Each row is a point on a landscape with many valleys, with its height.
From any point a ball rolls to the lowest of the 2 points nearest to it. It stops when none of these is lower. Distance is the straight distance between rows; heights are no part of it.
q793 (h 400): [119 116 130 112 147 128 104 108 127  97 135  95 120 127 130 109  96 151
  96 145  91 114 152 113 123 147  88 150 145 125 136 102 102 128  83 152
 137 137 134 135 136 115 114 104 151 110  86 130]
q395 (h 271): [136 197 128 126 155 164 141 144 154 132 111 104 116 128 187 106 122  94
 134 172 119 116  86 114 186 103 171 118 138 156 167 147 112 136 181 171
 121 155  69 100 141 143 146 119 170 152 103  66]
q665 (h 185): [195 156 142 177  86 132 113 167  98 183 127 161  84 168 133 149  67 147
 124 134 142 129 139 133 170 149  80 127 172 179 153 175 136 185 215 102
  73  88 113 114 135 169 154 158 123 132 140  91]
q917 (h 504): [112  89  88 143 140  76  88 154 146 112 149 174 171 107  98 130 118 113
  92 133 141 139 122 147 147 132 106 179  91  63 109 125  96  84  72 118
 142 135 146 125 110 158 123 177 125 126 137 182]
q117 (h 552): [103 141  92 152 167  84 120 168 140 135 130 128 155 101 135 146  94  98
 128 160 107  90 107 126 157 141  93 153 116 113 138  83  90  52 131 130
 110 126 110 119 143 125 112 140 165 141 130 160]
q966 (h 511): [119 107 169 101 139  82  93 176  44 113 107 183 164 115 110 112 112 135
 114 129 106  98 134 194  98 109 119 122  82 128  84 139 124 128 122 125
 174 162 173 119  67 189 102 140 138 124 112 119]
q326 (h 443): [147 115 139 158 156 180 141 164 179  92 183 142 117 128 148 131 101 125
 109 149  82 141  95 123 130 110 179 169 146  83 121 169 133 110  93  97
 160 102 108 116 122 135 151 143 105 127 147 128]
q299 (h 388): [140 105 169 122 136 128 133 156 141  81 151 125 151 122 142 140 129 129
 153 133  97 124 126 148 110 113 173 117 105  83 103 107 138 104  91 124
 184 167 137 108 121 108 132 110 135 123 148 126]
q488 (h 108): [ 96 136 119  80 127  98 137  56 164 160  98  70 142 119 104 165 154 137
 115 142 170 113 116 104 103 142 151 133 139 103 111 142 109 107 119 160
 116 123 120 157 181 116  86 121 142 142 135 152]
q918 (h 599): [132 132 123 170 122 170 105 117  99 128 183 181 113 159 169 144  74 108
 139  92 105 145 133 161 102 111 121 127 195 165 120 112 145 148 169  48
 117  94 147 126  65  88 199 120  51 110 161 137]
q267 (h 378): [126 153 145 122 122 131 152 131 111 146 158  75 131 156 100 127 161 112
 132 144 134 131  84 121  94 107 168 118 148 168 116 154 170 147 174 134
 120 117 113  99 154  84 111  98  86 148 113  89]
q579 (h 356): [168 126 152 127  98 147 102 173  85 102 118 167 130 130 173  67 134 151
 152 135 126 124 150 160 140 129 123  63 130 150 106 100 117 148 122 122
 150 152 142  99 120 141 153 100 163 112 139  95]
q253 (h 329): [121 150  89 150 143 143 127 114 157 157  94 127  99 154 181  48 156 149
 115 146 152 128 123 101 176 111 105  95 161 154 195 143 103 160 185 169
 108 121 121 125 156 169 121 133 138 140 113  87]
q850 (h 565): [ 90 105 116 145 162  88 116 144 154 125 111 139 175 122 148 149 107 134
 134 164 112  64 135 145 156 137  91 125  82  95 120  80 109  68 122 176
 109 149 122 144 128 153  95 144 158 123 143 164]
q415 (h 403): [158  79 114  95  95 114  80 135  92 120  89 202 178  95  99  81 180 144
  92 109 129 147 168 172 137 116 119 116  93 103  92 151 131 114  77 131
 167 151 169 100 105 208  97 135 149 114 158 123]
q356 (h 512): [114 129 181 103 166  98 133 186 101 103 123 145 157 146 159 145 106 113
 157 143  77  60 109 175 118 117 132 110  75 128  98 101 125 108 161 127
 161 182 135 133  80 142 133 132 155 139  86 104]
q566 (h 529): [147 199  81 132 152 125 138 174 120 141 151 145 112 106 140 138  47  95
 142 162  95 116 100 119 185 126 127 183 152 128 167 144 105  87 155  92
 133 104  75 111 139 145 172 135 145 129 123 129]
q605 (h 338): [122  64  79 126 100  97  64 113  99 144 142 140 109 111 108 164 136 109
  95  84 119 200 169 141 111 148  67 116 173 139 126 152 129 186 154  60
  89  85 188 124 125  69 159 145  46 114 107 148]
q237 (h 450): [ 44  90 123 129 149 151 135  67 128  78 164  83 105 123 118 117 148 127
 122 129 103 155 130 118  49 111 139 136 145 158 114  95 164 188 115  86
 149 119 140 152 112  42 101 119  78  95 122 138]
q256 (h 379): [ 60 111 104 124 169 132  91  74  93 143 120  77 132 125 175 139 159 120
 121  87 119 153 154 134  80 117  95  85 162 170 119 122 166 166 155 115
 106 131 163 163 133  40 116  65  73 141  63 131]
q756 (h 486): [104 107 100 145 169 102 129 142 197 130 159 157 160 110 121 141 147 128
 114 137 117 109 108 130 125 127 142 172  90  58 110 132 126  81  87 136
 156 131 128 122 128 146 121 169 126 134 140 176]
q716 (h 196): [145 112  78 126 115 146 144  71 209 157  89 157 170 126 145  81 223 145
 120 131 170 144 174 104 142 153 151  91 139  97 141 146 115 105  90 145
 141 132 131 154 181 154 123 132 130 117 190 133]
q382 (h 369): [142 136 148 124 109  94 112 171  64 128 148 143 135 126  94 126  78 136
 113 132 113 118 125 130 123 134  87 139 145 137 109 140 111 143 126 119
 141 124 144  96 140 124 128 121 139 134 111 108]
q517 (h 223): [136 177 125 126 146 161 163 130 150 116 138  75 130 115 173 149 113  89
 134 173  96 121  84 130 141 123 172 125 114 130 142 111 127 100 137 153
 126 161  80 106 139 116 131  99 153 138 119 103]
q321 (h 418): [155 143 123 127 141 199 136 140 151 112  99 106  76 141 204  97 132 113
 172 148 145 153 139 135 171 120 146  58 121 147 169  92 117 138 148 154
 115 144  88 127 128 127 168  84 163 114 163  96]
q882 (h 444): [134 140 125 160 154 196 142  91 127 116 103  69  95 145 224 117 132  96
 139 149 113 141 120 115 153 116 131  68 126 164 186 103 124 154 160 163
  85 154 124 144 115 115 149  62 120 121 125  92]
q177 (h 540): [128 178  78 144 157  89 131 196 120 153 157 163 152 101 122 142  76  76
 150 166 100 101  91 132 178 134 104 172 122 116 151 108 109  59 145 104
 124 106  99 109 150 124 158 142 157 132 146 160]
q738 (h 416): [133 130 151 137 154 138 138 166 148  82 176 124 132 118 145 133  81 111
 126 144  73 125 105 121 105 113 145 155 129  91 110 101 123 114  91 104
 162 149 122 100 101 102 142 120 135 120 124 135]
q300 (h 513): [167 167 143 153 107 133 127 179  91 141 132 117  67 149 151 117  78 117
 137 137 105 124 142 116 152 134 102 115 171 199 122 152 125 160 188 100
  83  93 115 109 130  91 170  82 103 140  89 100]
q224 (h 391): [166 155 123 117 122 169 110 184 131 121 113 131  77 135 177  72 133 129
 158 140 158 134 126 142 171 114 119  82 140 165 136 103 109 135 151 131
 122 115 103 113 137 128 161 121 165 134 151  94]
q122 (h 467): [ 78  80 121 113 146 146 133  58 163  85 169  66 121 135 108 148 163 129
 109 142 120 162 125  98  67 113 161 120 144 122 125 110 151 155  93 117
 149 128 130 143 132  74 104 117  91 104 139 145]
q489 (h 247): [164 100 106 122  87 170 108 165  82 150 174 148  59 146 144 109 137 120
 131 104 174 170 175 169 118 137  54 131 144 176 133 127 129 120 116  88
  98  74 121 136  89 149 190 182 101  73 172 138]
q680 (h 573): [ 88 110 120 111 134 133 108  86 125 138 124 104 136 160 100 112 192 162
  85 156 114 115 126 102  94 123 110 112 158 169 121 155 142 174 168 161
 180 117 141 134 122 147 116 151 115 127 103  81]
q307 (h 314): [136  72  86 128  83  99  98 132 119 165 145 156  83 147 116 173 130 110
  98  92 136 198 156 147 144 153  53 137 176 128 149 158 133 153 177  55
  66  68 170 116 127 115 175 165  56  98 140 152]
q627 (h 560): [147  68 155 136 122 179 122  53 140  79 125  98 125 108 151 155 121 117
 123 133 146 161 169  69  88 146 172 111 155  82 102  99 107 114  60 115
 111 167 144 160 132  71 113 129 116  80 159 163]
q913 (h 360): [101  88  90 127 139 107  62 102  89 150 127 117 118 103 147 143 143 129
 103  92 115 161 169 145  96 127  73 101 180 166  94 132 139 170 154  86
 122  98 189 152 130  62 133  97  59 132  71 128]
q867 (h 557): [116 121 141 148 107 142 131 138 113  80 201 157 126 120  68 115  77 113
 124 107 113 150 107  86 109 116 123 171 137 120 143 115  80 172  74  40
 131 115 149 112 105  68 140 144  88 112 119 137]
q272 (h 125): [185 177 124 145  86 106 142 163 128 201 114 206 101 131 128 113 117 154
 114 119 171 129 131 130 171 145  88 137 152 163 146 178 128 178 176 115
  98  96 117 107 157 198 139 180 143 168 160 104]
q959 (h 311): [153 128 137 138 121 196 155 106 138  93 134  80 121 120 192 132 108 103
 163 150 128 164 139 116 112 155 167  93 142 125 124  94 113 110  92 112
  94 163 108 133 136  68 144  59 126  96 173 155]
q615 (h 354): [134 157 117 158 126 131 137 124 109 170 149  95 121 161 130 140 163  94
 122 125 122 142 112 111 126  95 136 117 157 191 130 177 162 151 228 119
  81  90 124 113 152  97 134 117  62 169  99  96]
q190 (h 328): [163 158  95 144  98 138 163 146 151 187 157 186  87 123 106 103 150 132
 156 123 183 161 140 146 187 155 145 156 161 122 159 174 117 137 136  88
 111  55 103 112 163 161 178 174  91 127 176 163]
q809 (h 497): [ 92 165 158 117 147 125 171 126 136  84 139  51 129 111 126 187 102  96
 152 131  88 112  82 105 110 120 149 161  97 132 128  83 169 113 129 165
 151 142  77 171 102 110 107  99 171 119  58 123]
q182 (h 383): [106 133 142 107 125 124 166 116 148 105 165  92 143 129  80 160 128  89
 161 125 145 140  79 116  84 101 190 148 101  94 125  99 125  97  91 117
 120 138 119 125 139  78  89 121 136 140 138 145]
q199 (h 471): [ 87  92 157  87 166  80 113 124  74  81 113 108 126 104  92 158 122 157
 148 116 106 109 151 166  79 106 151 132  83 105  92  84 159 134 101 138
 190 132 149 164  83 113  73 150 153 110  82 137]
q621 (h 201): [161 134  97 128 101 157 102 142  97 156 128 134  55 162 152  70  96 147
 117 135 153 151 163 154 150 135  41 158 169 175 162 130 121 123 131 100
 107  72 119 121  99 165 151 163 117  84 149 128]
q80 (h 228): [189 149 163 159  76 118 133 170  97 170 143 164 119 159  83 191  89 132
 117 128 126 121 120 122 129 152 108 144 149 158 112 179 150 194 189 108
  90  98 136 104 158 150 141 143 121 147 134 103]
q846 (h 654): [167 131 104 141 103 140 114 184 157 122 161 193 120 122 140  88 131 135
 147 138 168 146 144 169 173 119 120 176 127  94 123 139 128  87  67 122
 161 109 114 107 102 189 176 172 137 121 180 154]
q413 (h 235): [131 107  68 109 109 134 105  85 178 159  77 134 152 142 151  81 208 157
 101 137 165 147 158 116 149 151 113  60 143 126 142 133 109 138 119 152
 134 124 147 146 179 147 109 128 136 117 155 113]
q170 (h 578): [108 110 164 152 138 109 157  87 171 139  75 114 168 101 189 182 126 112
 143 145 135  68 115 112 141 122 136 108  27 113 136  83 129  89 143 194
  98 182  87 183 143 182 119 146 135 168 173 161]
q284 (h 488): [ 91  71 140 106 140 141 142  79 202  75 137  62 112 117 114 178 127 143
 115 131 120 170 112  96  87 111 160 144  97  84 128 118 177 147  80 133
 166 116 105 172 123 105  95 142 126 121 128 156]
q471 (h 572): [113 159 150 151 141 152 151 144 107  85 185 139 111 138 110 116  69 110
 115 114  81 123 112  83  87 110 142 183 151 157 135 113 121 179 126  43
 130 124 117 108 103  55 145  96  96 104 109 122]
q59 (h 534): [104 105 141 127 153 118 182  86 190 124 120  91 161 106 128 205 162 107
 140 121 129 112  85 124  96 118 187 145  59  69 112  99 171  71 109 158
 131 144  93 158 134 148 103 153 143 160 170 181]
q837 (h 298): [172  86 124 147  96 161 129 139 156 100 110 167 162 134 122  91 225 144
 140 109 127 145 204 139 126 128 163  81 104  81 125 134 148  93  77 143
 168 148 144 116 123 130 143 118 148 123 183 125]
q587 (h 351): [147 155 109 148 157 207 179  93 146  84 143  77  93 115 182 134  81  89
 135 147  91 151 137 112 131 146 161 139 155 121 155  97 101 113 110 104
  91 132  96 121  91  66 120  63 105  79 160 150]
q277 (h 626): [177 145 115 163  88 162 101 151 100 143 163 169 113 167 118 123 111 133
 119 136 130 146 132 152 135 133 117 130 165 143 121 145 130 143 142  93
 156  88 126 105 106 161 194 159  89 102 185 118]
q156 (h 218): [121 129 190 133 129 147 161  91 102 106 112  57 141 131 165 164 127 122
 160 151 136 117 111 125  93 140 176  80 101 153 113 102 146 148 115 157
  97 186 127 144 137  86 114  49 156 127 122 122]
q297 (h 297): [127 114  71 146 118 154  87 112 141 147 100 161 116 165 179  60 150 171
  87 145 147 137 130 128 171 107  70 109 160 154 177 141 116 164 169 141
 139 101 135 139 112 194 129 168 129 113 148  84]
q875 (h 564): [ 95 138 125  95 125  92 116  91 119 135 114  98 122 141  65 125 170 173
  99 139 131 106 123 100 115 131 104 160 159 178 123 177 145 167 165 169
 163 111 131 139 135 158 123 159 142 145  66  85]
q881 (h 371): [160 112 128 101  82  95  93 156  81 142  83 173 154 116 107  85 144 157
 118 108 162 139 158 168 131 140 102  93 124 136 118 131 104 136  98 138
 137 133 182  97 141 180 103 130 143 139 132 117]
q106 (h 535): [ 82 181 146  97 150  75 161 127 127 135 106 107 146 132  89 153 156 114
 165 115 123  74  82 128 138 124 124 150  94 152 119 117 160  96 179 191
 127 125 100 153 116 133 111 151 172 165  53 124]
q212 (h 496): [149 173 132 124 133 155 148 166  99 115 134 100  88 124 148  97  70 114
 132 123  85 123 139 116 146 160 101 141 173 156 138 112 103 140 142  91
 109 110 111 111 126  78 150  63 125 110  91 122]
q288 (h 451): [107  93 150  93 129 142 131 100 127 114 105 106 160 134  96 134 198 158
 125 124 119 125 149 130  90 126 163  73  99 117 106 134 156 127  90 157
 207 164 145 132 128 130  83 129 131 132 145 115]
q706 (h 466): [ 97 142 165 125 121  97 126 145  91 104 111  73 101  99  90 145  89 147
 135 102 119 116 161  93  85 141 104 156 145 152 107 123 114 141 108 109
  91 131 137 130 151  57  92  52 137 142  45 144]
q262 (h 123): [139 160 101 115 129  82 103 147 123 182  80 232 169 104 131  67 138 153
 117 102 169  85 115 167 149 130  76 141 105 122 132 141 119 142 129 141
 125 143 144 111 120 214 101 169 141 184 150 125]
q460 (h 639): [185 130  96 143 100 165 118 139 149 139 136 180 124 157 143  77 153 145
 114 152 144 143 137 148 164 120 127 123 152 127 126 146 130 120 118 131
 164  97 118 112 122 180 169 149 118 123 189 116]
q570 (h 527): [134 128 152 118 116 103 110 166  69 136  94 213 185 127  97 140 109 128
  87 121 113  86 129 185 107 108 118 143  73 108  93 157 141 119 136 123
 170 161 161 104  60 220 115 159 120 142 159 117]
q467 (h 50): [158 198 118 135 128  81 133 146 116 199 125 216 158 104 113 104 106 136
 114 111 156  87 103 144 155 148  99 155 122 132 129 163 129 148 159 123
 116 122 118 106 146 201 130 170 141 188 140 123]
q741 (h 270): [109 100  52 124 121 142  84 119 148 172  86 165 135 147 160  53 208 154
  88 114 161 159 143 122 152 114  66  58 158 163 158 136 113 171 174 137
 137  93 170 147 149 159 121 155 119 110 139  85]
q444 (h 309): [134 132  93 125 108  76 127 147 145 148 154 144 114 105  67 141  86 111
 133 117 159 171 129 105 158 146 113 177 138  93 151 145  72  99  89  95
  94  95 139 112 165  94 146 148 129 126 125 171]
q352 (h 515): [116  86 137 130 141 133 163  70 197 120 124  55 136  95 150 207 111 115
 107 144 128 135 108  98  88 126 167 156  69  83 127 116 158  92  96 161
 125 127  99 180 134 145 104 143 134 137 147 175]
q876 (h 425): [ 87 143 145 114 153 104 115 123 114 104 125  89 130 120 129 160  95 133
 128 130  83  68 125 121 137 129  90 144 113 128 135  88 105 113 109 193
 100 159 116 146 130 118 119  98 172 142  53 124]
q323 (h 179): [117 155 110 109 150  95 119 112 150 164  99 188 171 108 137  68 165 167
 113 120 148  76 119 123 145 122 104 131 106 121 131 131 118 153 129 177
 150 157 137 121 124 191  97 162 149 190 123 109]
q961 (h 226): [105 161 156 103 148 121 163  81 166 151  74 103 158 120 136 146 184 131
 137 114 151  84  93 122 129 122 154 100  69 110 146 111 149 127 136 208
 141 179 103 153 141 164  93 130 170 175 112 117]
q420 (h 301): [130  98  87 122 109 117  95  90 149 151  93  68  82 125 146 112 137 143
 102 125 135 168 181 106 138 164  95 113 183 146 129 135  82 110 123 124
  61  90 157 145 152  76 109  92 103  97 115 158]
q844 (h 233): [ 97 144 141 125 167 124 148 106 175 154  68 175 160 114 154  82 179 152
 138  91 148  83 110 104 153 110 135  84  84 102 166 113 126 162 123 203
 135 192 122 136 131 187  95 138 162 182 131  95]
q536 (h 465): [120  85 123 146 170 144 120 159 201 104 174 172 139 123 133 137 132 151
  94 129 119 135  98 128 111 112 157 193 109  65 110 190 156  94  92 127
 162 103 121 123 127 164 145 171 117 147 136 141]
q353 (h 668): [171 118 122 145  85 145 123 183 120  98 174 191 110 133  95 107 116 113
 158 107 182 172 143 156 158 135 132 155 133  98 131 131 112  89  55  96
 148 121 120 109  87 156 196 162 115  90 158 159]
q432 (h 546): [152 136 143 143  93 125 110 143 113 160 114 232 192 122  77 150 112 146
  84 107 138 106 111 170 121 124 131 162  99 100  85 187 137 127 114 108
 159 149 138  95  79 247 134 160 112 140 204 142]
q52 (h 586): [117 139 123 174 125 154 126 114  83 120 179 166  92 156 137 124  76 117
 110  94  90 136 136 115  90 131 101 165 190 157 128 118 137 178 167  43
 102 100 141 113  94  67 164 103  54 105 130 139]
q286 (h 344): [180  71 156 139 120 141 131 153 172  82 110 152 165 119 162 130 164 139
 152 128 100 139 183 145 128 115 151  99  78  59 121 132 158  84  71 145
 169 160 127 118 125 139 145 120 158 135 171 126]
q162 (h 579): [134  64 110 139 116 169  93  69 137 104 123 105 119 132 148 113 150 131
 119 117 148 168 196 101 112 158 142  84 184 114 104 103 107 101  75 123
 101 137 147 150 131  78 131 125 114  65 153 157]
q512 (h 266): [135 119 157 129 126 159 133  93  96 113 114  70 132 133 160 142 134 128
 158 132 154 137 150 122  95 142 153  78 148 131  92 108 122 128 104 132
  79 157 141 129 158  61  97  47 119 112 138 151]
q712 (h 613): [170 129 125 184 109 181 113 138  94 142 179 172  99 172 124 152  61 116
 138 120 126 146 129 151 133 134 131 130 187 152 134 131 139 144 164  58
 109  83 120 122  77 138 201 135  65  87 194 132]
q376 (h 286): [156  94 104 139  72 139 105 163  97 176 151 151  63 135 153 156 140 123
 117  95 156 191 171 165 130 148  46 116 154 167 136 141 147 150 172  79
  74  61 152 134 129 144 164 169  78 116 145 150]
q463 (h 449): [ 73 128 174  98 142 103 151 101  83  73 128  76 112  96 102 151 104 155
 174 111 112 125 124 129  74 114 158 136 115 136 106  71 166 166 103 116
 163 141 125 174 106  63  74 108 153 109  61 139]
q626 (h 163): [139 159 179 109 141 147 157 130 127 118 113  76 151 131 152 131 145 104
 163 135 126 112  90 131 115 121 177  84  98 138 126 114 144 136 142 155
 124 183 116 110 143 110 120  74 158 147 111  95]
q90 (h 596): [ 95 144 167 111 141 143 149  97 136 138 101  87 134 144 115 107 210 147
 139 118 149 103  80  86 130 105 138  95 120 167 151 161 140 186 164 219
 132 147 114 147 140 141 125 127 144 152  76  76]
q491 (h 537): [128  77 163 125 116 164 150  38 151 110 117  54 129 106 151 200 103 113
 106 146 138 151 130  65  92 134 169 147 120  88 127 110 116 105  84 146
 115 161 114 176 136  97 107 120 130  99 160 169]
q310 (h 238): [154 150  91 117 105 130 125 144 109 149 123 118  55 135 139  81  66 146
 119 141 126 156 165 133 172 154  49 185 166 148 178 123  94 108 126  98
  84  79 119 124 128 149 146 123 139  99 121 130]
q768 (h 264): [185 180 150 144 113 126 153 175 112 179 142 162 118 143  94 152 111 115
 138 117 137 116 110 128 150 139 163 129 149 155 127 176 132 158 197 107
 107 100 111  79 176 121 143 133 110 166 147 102]
q847 (h 252): [151 104  90 140  94 165 136 123 177 129 122 168 156 139 104  89 225 137
 147  97 163 161 162 138 142 147 170  99 139  92 136 143 132  81  81 142
 150 129 133 126 138 130 152 132 119 117 193 143]
q642 (h 495): [118 124 174 101 151  77 111 160  73 101 118 153 150 118 140 114  92 124
 145 132  88  82 150 190 114 120 135 110  95 116  93 106 121 125 116 113
 168 179 173 119 100 141 116 115 152 118  81 115]
q38 (h 585): [104 140 145 132 145 166 153  85 160 134 109 104 136 162 127 108 203 154
 101 150 117 116  90 100 121 110 148 102 120 163 128 150 168 168 170 193
 173 138 102 137 125 162 110 148 122 140 104  77]
q388 (h 398): [ 75 118 127 143 162 161 130  59 110 125 127  57 129 130 191 136 155 104
 128 127 106 145 133 125  87 131 108  79 149 163 133 113 164 163 150 148
 106 149 135 152 135  72 116  50  82 121  85 123]
q784 (h 272): [137 113  86 112  86 103 110 109 151 167 103 105 104 138 129  93 155 156
 112 142 160 153 161 123 144 155  96 103 167 150 139 144  91 125 137 138
 101  90 146 130 181 129 113 122 127 133 124 125]
q405 (h 167): [ 99 119  87  97 127 101 137  69 194 127 132  91 130 121 104 148 135 134
  97 142 138 140 131  98 109 141 157 159 138  82 129 124  89  85  92 123
 131 130 123 139 160 100 109 150 142 116 128 154]
q942 (h 306): [132 189 126 155 147 146 136 128 134 143 107 102  79 151 166  80 133 103
 133 149 121 127 101  97 187  86 142 113 164 180 188 168 110 156 222 156
  81 133  99 108 147 140 149 110 143 146  87  60]
q896 (h 277): [117 121 151 105 128 134 133 134 139 154  36 159 165 131 124  94 179 163
 145  87 158 101 149 108 147 108 135  54  89 119 164 124 104 143 111 192
 136 188 158 130 151 158  88 112 175 165 142  79]
q979 (h 401): [101 148 151 101 111 108 160 134 109 113 164  75 131 140  66 141 145 120
 156 117 142 133  91 125  73 110 177 130 129 139 104 123 161 141 128 116
 137 119 134 115 150  61 104  99 105 141 120 123]
q163 (h 581): [143  77 127 115 135 103  82 128 128 117 104 160 182 111 148 121 116 155
 138 131 144 100 175 167 155 135 108 109  99  77 101  85  99  68  79 164
 118 159 157 140 136 145  96 150 166 114 156 156]
q766 (h 482): [111 158 144 131 142 139 137 140  98 114 136  83  89 113 130 102  87 132
 118 116  95 128 155  93 105 157 111 147 165 165 116 109 121 150 123 103
  96 135 126 108 147  42 122  42 118 111  67 125]
q265 (h 296): [178 146 110 141  94 123 154 155 131 180 155 163 104 138  84 119 143 121
 133 108 150 157 123 138 150 145 154 124 153 134 131 180 127 147 148 101
 116  84 124  90 184 125 158 157  87 151 164 137]
q347 (h 544): [111  74 155 124 188 100 149 176 174 112 101 124 153 131 153 161 136 114
 138 135  74  72 103 156 129 114 143 121  21  94 102 107 196  85 156 155
 143 143 110 148 103 161 105 158 136 159 124 138]
q500 (h 307): [149 126 130 116 105 120 137 126 124 152 114  98 145 131 115 116 154 131
 152 119 164 138 138 137 121 123 156  84 135 115  97 137 101  95 114 146
 107 132 147 106 173  79  93  87 141 141 153 143]
q553 (h 523): [122  98  92 117 106  87  86 125 137  92 168 172 145 108  56 128 122 127
  84 122 163 168 122 122 143 144 117 176 114  78 126 145  73 136  54  98
 153 137 151  99 110 139 155 190 107 107 132 154]
q473 (h 528): [118 120 154 125 176 103 135 205 141 103 148 139 154 146 145 168  95 101
 130 134  69  63  82 148 117 102 147 150  66 112  90 106 165  93 164 111
 161 146 118 126  84 154 126 158 150 149 115 127]
q216 (h 597): [156  90 116 118 104 131  82 112 131 108 122 138 132 116 135 110 112 134
 128 122 154 146 176 120 142 149 120 108 147 101 102  95  83  73  67 147
 109 136 141 139 139 106 114 136 154  92 142 163]
q50 (h 331): [139 177 129 159 134 132 145 132 124 180 117  81 104 142 134 115 138 113
 136 143 121 136 111  93 160 108 147 148 145 183 159 194 128 148 233 148
  81 104 103 107 164 123 137 110 115 165  71  71]
q260 (h 541): [128  93 125 134  88 123  99 128 104  81 178 164 124 123  61 109 119 125
 104 117 147 175 132 113 112 133 122 153 142 106 116 137  96 162  70  73
 132 127 162 104 109 108 145 170  99  95 132 152]
q758 (h 174): [108 143 158  92 130 118 170  77 143 165  80  68 165 121 106 172 172 129
 152 126 169 104  89 130  99 138 166 117  91 123 126 109 156 103 138 181
 114 161 122 172 152 136  83 112 171 162 125 138]
q926 (h 640): [177 176 128 156 111 135 107 154 120 160 155 194 153 143 106 155  67 123
 106 142 144 106  99 142 158 141 121 174 147 118 130 163 124 137 129  92
 146  99 109 111 116 192 169 171 132 118 184 128]
q79 (h 363): [145 127 113 173 101 167 138 125 117 168 167 190  86 154 106 145 122 126
 155 131 178 162 124 156 186 162 149 171 158 122 187 173 128 129 161  74
 115  58 115 127 112 179 206 192  67  77 191 152]
q742 (h 561): [100  82 174 144 177  93 164 135 166 106  82 110 150 130 177 183 118 107
 153 147  89  44 120 150 144 127 132  94  12 120 129  79 162  87 157 179
 124 177  92 170 113 167 127 138 147 155 142 146]
q27 (h 345): [116 120 116 115 112  74 145 140 140 129 165 129 143 123  60 156 107 101
 153 106 166 150 107 100 107 114 153 146 108  89 124 119  71  84  80  94
 102 124 155 104 157  66 117 133 126 136 127 175]
q782 (h 429): [121  87 117  88 137 115 105 110 134 120 104 165 172 108  85 109 183 169
  96 131 118 112 161 157 125 130 129 116  87  94 112 142 139 124  75 160
 199 164 167 118 130 173  78 148 142 124 142 123]
q527 (h 650): [172 175 108 173 151 153 116 149 153 160 164 188 127 122 143 136  76 144
  95 166 138 108 108 151 178 115 144 212 141 106 127 187 131 107 134  85
 161  95  98 142 109 212 174 170 132 140 177 137]
q974 (h 422): [114 136 137 153 165 180 162  71 118 115 139  61  98 155 193 119 140 109
 121 154  75 152 111 118 131 123 123 109 145 159 170 113 143 140 176 147
  95 152 118 130 109  94 130  75  92 114 106 103]
q568 (h 318): [143 122 169 126 116 132 109 157  91 112  71 158 140 143 129  66 172 154
 144 104 133 112 152 136 139 107 137  29 118 149 127 127 110 167 140 158
 143 167 164 126 130 148 110  99 164 137 123  69]
q211 (h 518): [ 96 164 162 106 148  97 165 138 125 111 124  87 154 128  92 164 127 104
 174 117  98  99  67 141 114 103 160 145  91 135 112 100 196 109 163 167
 168 122 107 156  85 120  93 145 161 142  76 131]
q480 (h 514): [135 186 113 121 154 122 119 183 104 113 148 126 110 115 122 139  43  95
 120 126  69 109 116  87 143 139 101 192 145 130 149 105  93 106 131  97
 137 114 108 117 118 101 149  90 157 117  86 124]
q860 (h 551): [ 82 171 119  85 134  77 146  92 144 143 113 100 135 119  76 146 159 153
 120 136 127 103  96 116 120 124 124 186 124 148 122 143 160 121 166 165
 162 108 104 148 142 151 104 168 155 164  66 114]
q658 (h 430): [ 72 113 168 111 145 130 147  99  92  58 153  95 115 116 107 133 140 153
 150 127 113 136 128 123  57 109 171 127 135 152  86 107 193 185 110 104
 187 140 137 140  98  69  77 122 128 109  95 128]
q461 (h 278): [146 138  79 134 103 113 137 154 119 141 163 153  87 118  94 118  72 111
 121 127 146 176 140 110 171 160  81 200 164 102 175 147  87 110  87  76
 106  76 122 113 127 135 162 149 120  95 120 156]
q82 (h 474): [ 68 145 171 104 146 105 156  95  90  82 109  50 130 104 122 200  93 104
 182 111 114 108  90 112  94 119 162 141  98 136 115  72 175 134 112 160
 114 157 115 184  96  85  84  85 181 120  56 153]
q495 (h 447): [ 69 136 155 101 143  72 119 140  92 114 105  71 130 102  86 177  97 137
 156 117 119  95 141 108 106 127 105 137 112 141 112 112 112  91 120 157
  88 146 145 167 145  83  88  78 169 144  41 147]
q689 (h 343): [146 121 135  98 105  79 120 156  90 142 123 145 144 120  80 111 132 145
 128 122 141 128 137 154 119 135 127 102 118 116  98 141 100 121 108 130
 137 128 159  87 147 132 109 134 138 146 121 131]

Call two points neighbours if one is among the 2 nearest of the other. Go from one point of each pair to the other, from neighbour to neighbour, staying as low as possible. Name the highest point that can't be avoided.
q626, q716 -> q253
q621, q716 -> q979
q621, q352 -> q59
q488, q467 -> q844

Two balls start at each pair of points below. Name the first point that both come to, or write none.
q974, q738 -> none
q926, q846 -> q277
q182, q756 -> none
q460, q527 -> q277
